Each scene shows the same named points in several views. A view is turned or mirrored, and shifted as a whole, has a little noise and may leave points out.

Scene 1
View 1
J139: 23  20  -16  19  17  8  20  0  27  17  -7  10  -14  -16  31  8  -13  -7  -17  -22
J689: 44  39  1  -21  8  1  -17  23  -6  22  -61  -50  55  -5  17  42  -21  11  -11  5
J48: 4  -2  9  -3  27  -3  20  7  -15  32  -25  -44  12  -1  -28  12  -44  14  -9  0
J617: 20  30  -25  3  -2  26  41  12  30  13  -5  -5  -30  -28  5  5  -12  4  -6  -29
J428: 19  18  -17  17  16  11  27  -1  30  15  -3  9  -22  -19  24  4  -13  -5  -15  -23
J646: 26  22  -5  0  16  3  9  8  8  21  -29  -23  13  -10  14  20  -23  5  -12  -9
J870: 17  -15  39  -1  58  -40  -34  2  -46  43  -60  -63  81  29  -2  38  -57  12  -23  32
J779: 1  -8  10  5  33  -6  22  3  -13  31  -19  -34  8  1  -22  8  -44  11  -10  0
J535: 6  -17  23  14  54  -27  -7  -6  -24  38  -32  -34  39  16  -1  20  -47  5  -20  12
J774: 17  34  -21  -20  -12  31  46  25  14  15  -19  -38  -18  -27  -30  8  -24  17  3  -20
J81: 9  22  -16  -9  1  25  48  18  14  18  -8  -27  -28  -25  -27  3  -27  13  -1  -22
J122: 8  -24  27  27  65  -35  -14  -15  -18  38  -28  -14  38  20  22  18  -44  -4  -27  12
J255: 20  25  -13  -2  6  16  28  12  14  17  -19  -22  -8  -19  -1  12  -22  7  -7  -17
View 2
J535: 20  -7  -21  8  -49  -17  10  2  14  -48  33  9  -13  37  -23  -3  73  38  14  -23
J81: -17  -48  12  -30  -25  25  -9  -6  -15  2  27  19  -62  -18  -20  -4  2  6  41  -4
J139: -15  -34  17  5  -58  49  -4  7  -2  -20  61  -8  -57  -12  -2  -3  30  0  4  2
J774: -25  -48  9  -33  -19  19  0  -13  -9  8  17  7  -52  -25  -22  -6  -10  15  45  0
J870: 23  7  -41  17  -43  -53  31  -5  37  -58  16  -7  28  47  -30  -3  83  69  16  -22
J428: -17  -35  20  5  -59  51  -6  7  -5  -20  61  -9  -59  -13  1  -2  27  0  6  2
J48: 6  -25  -12  -16  -29  -11  3  -4  0  -22  19  21  -30  16  -28  -3  40  30  36  -18
J617: -25  -47  21  -15  -40  47  -8  0  -12  -1  45  1  -66  -27  -7  -4  2  -3  24  5
J122: 23  -3  -16  21  -63  -5  7  8  14  -58  49  5  -16  42  -16  -2  89  32  1  -21
J779: 9  -24  -10  -13  -35  -4  0  -1  -3  -28  26  24  -35  20  -27  -3  49  24  32  -20
J255: -18  -38  8  -14  -38  24  1  -3  -1  -9  35  -3  -45  -14  -14  -4  14  13  27  1
J689: -25  -19  -15  6  -35  -14  36  -17  38  -18  19  -46  13  -13  -17  -5  13  59  18  12
View 3
J689: -46  54  29  -12  50  19  -9  -6  -26  6  -14  44  -3  13  32  -57  7  -18  -7  15
J139: -4  5  -19  -61  0  -20  10  -4  33  12  -11  -21  5  10  9  -50  28  8  -21  16
J779: 2  57  -1  -35  34  -3  -13  -34  14  24  -5  3  -12  1  5  -39  32  -27  22  69
J81: 18  40  -7  -53  22  11  2  -51  27  27  -13  -22  -5  13  -7  -73  -1  20  -4  44
J255: 1  41  1  -44  26  7  -1  -34  15  20  -12  -6  -4  12  3  -62  7  7  -6  37
J646: -15  30  0  -43  23  -4  0  -12  12  13  -10  3  0  10  13  -51  22  -5  -7  28
J617: 8  19  -13  -62  9  0  9  -31  33  20  -13  -26  3  16  -2  -71  4  26  -20  22
J535: -20  57  3  -22  42  -12  -18  -7  0  14  0  26  -12  -5  19  -18  53  -56  31  67
J48: 0  61  4  -29  41  5  -14  -38  7  24  -7  8  -14  2  6  -45  24  -24  21  67
View 4
J617: -16  -60  16  -6  6  11  -3  -12  -4  -18  3  38  19  -32  -29  -18  48  7  -31  -13
J870: 37  49  47  -10  8  -15  40  28  -65  -45  0  -28  -56  -14  -12  11  72  58  92  -49
J646: 0  -36  22  -14  7  0  17  3  -27  -26  5  13  -1  -29  -25  -9  59  28  1  -22
J122: 4  -16  47  -12  15  -5  37  5  -43  -65  11  -20  -27  -38  -5  23  63  46  67  -67
J81: -15  -25  23  4  5  16  -17  -11  -1  -16  -7  50  9  -21  -29  -21  45  -4  -13  -13
J689: 36  8  17  -22  0  -15  37  30  -57  -2  1  -7  -25  -10  -36  -20  71  50  11  -2
J48: 2  9  38  3  6  6  -2  -1  -20  -33  -6  24  -18  -19  -19  -8  54  14  38  -35
J779: -4  -7  38  0  9  7  5  -4  -21  -40  0  17  -12  -26  -16  0  53  17  39  -41
J139: -15  -72  21  -18  11  4  18  -9  -16  -36  13  13  13  -42  -23  -1  54  24  -14  -30
J428: -17  -75  19  -17  10  3  18  -8  -15  -36  13  14  15  -43  -24  -2  54  24  -17  -28
J255: -6  -33  20  -7  4  6  3  -3  -16  -18  0  28  5  -24  -29  -17  54  16  -9  -14
J535: 9  6  46  -7  10  -3  24  7  -40  -53  4  -8  -30  -28  -9  13  61  38  67  -54
J774: -4  -12  19  2  1  13  -16  -5  -7  -2  -10  51  5  -13  -34  -31  50  -1  -20  0
View 5
J870: -7  56  -14  24  -83  12  -17  13  34  -35  21  -46  -21  -40  -1  37  15  28  19  -44
J646: 33  0  19  -16  0  8  -18  -3  14  -2  7  25  -3  -16  8  34  26  6  9  23
J428: 48  -29  18  -38  19  2  -26  0  8  7  8  53  6  -19  11  24  19  -7  12  29
J535: 16  31  -20  4  -54  3  -26  5  21  -23  23  1  -12  -28  4  29  -3  16  25  -22
J139: 47  -26  17  -36  17  2  -26  0  9  6  7  50  5  -19  11  22  19  -6  12  26
J122: 17  10  -24  -12  -58  -2  -34  18  23  -25  23  7  -7  -42  4  18  -6  5  28  -35
J48: 29  45  -5  10  -24  6  -18  -17  12  -11  24  21  -9  0  4  42  2  23  18  19
J774: 44  31  29  0  26  12  -8  -34  2  11  12  40  -3  21  8  51  25  22  2  68
J779: 32  37  -12  4  -28  1  -22  -14  10  -10  25  28  -7  -3  4  36  -6  18  21  12
J617: 53  -14  28  -29  34  5  -19  -13  3  13  8  57  6  -3  11  33  24  1  6  52
J81: 49  23  18  -5  24  5  -13  -32  -2  11  16  54  0  18  8  44  13  16  10  60
J689: 6  25  39  6  -17  24  -4  4  32  -10  -3  -31  -14  -29  6  45  60  22  -7  12
J255: 40  10  22  -14  13  8  -16  -15  8  6  10  36  -1  -2  9  39  23  11  7  43

In a view up to two points have been moved. Name them for each view, in the order of its rows, or write none.
view 1 => J428, J646
view 2 => J689
view 3 => J139, J255
view 4 => J779
view 5 => J617
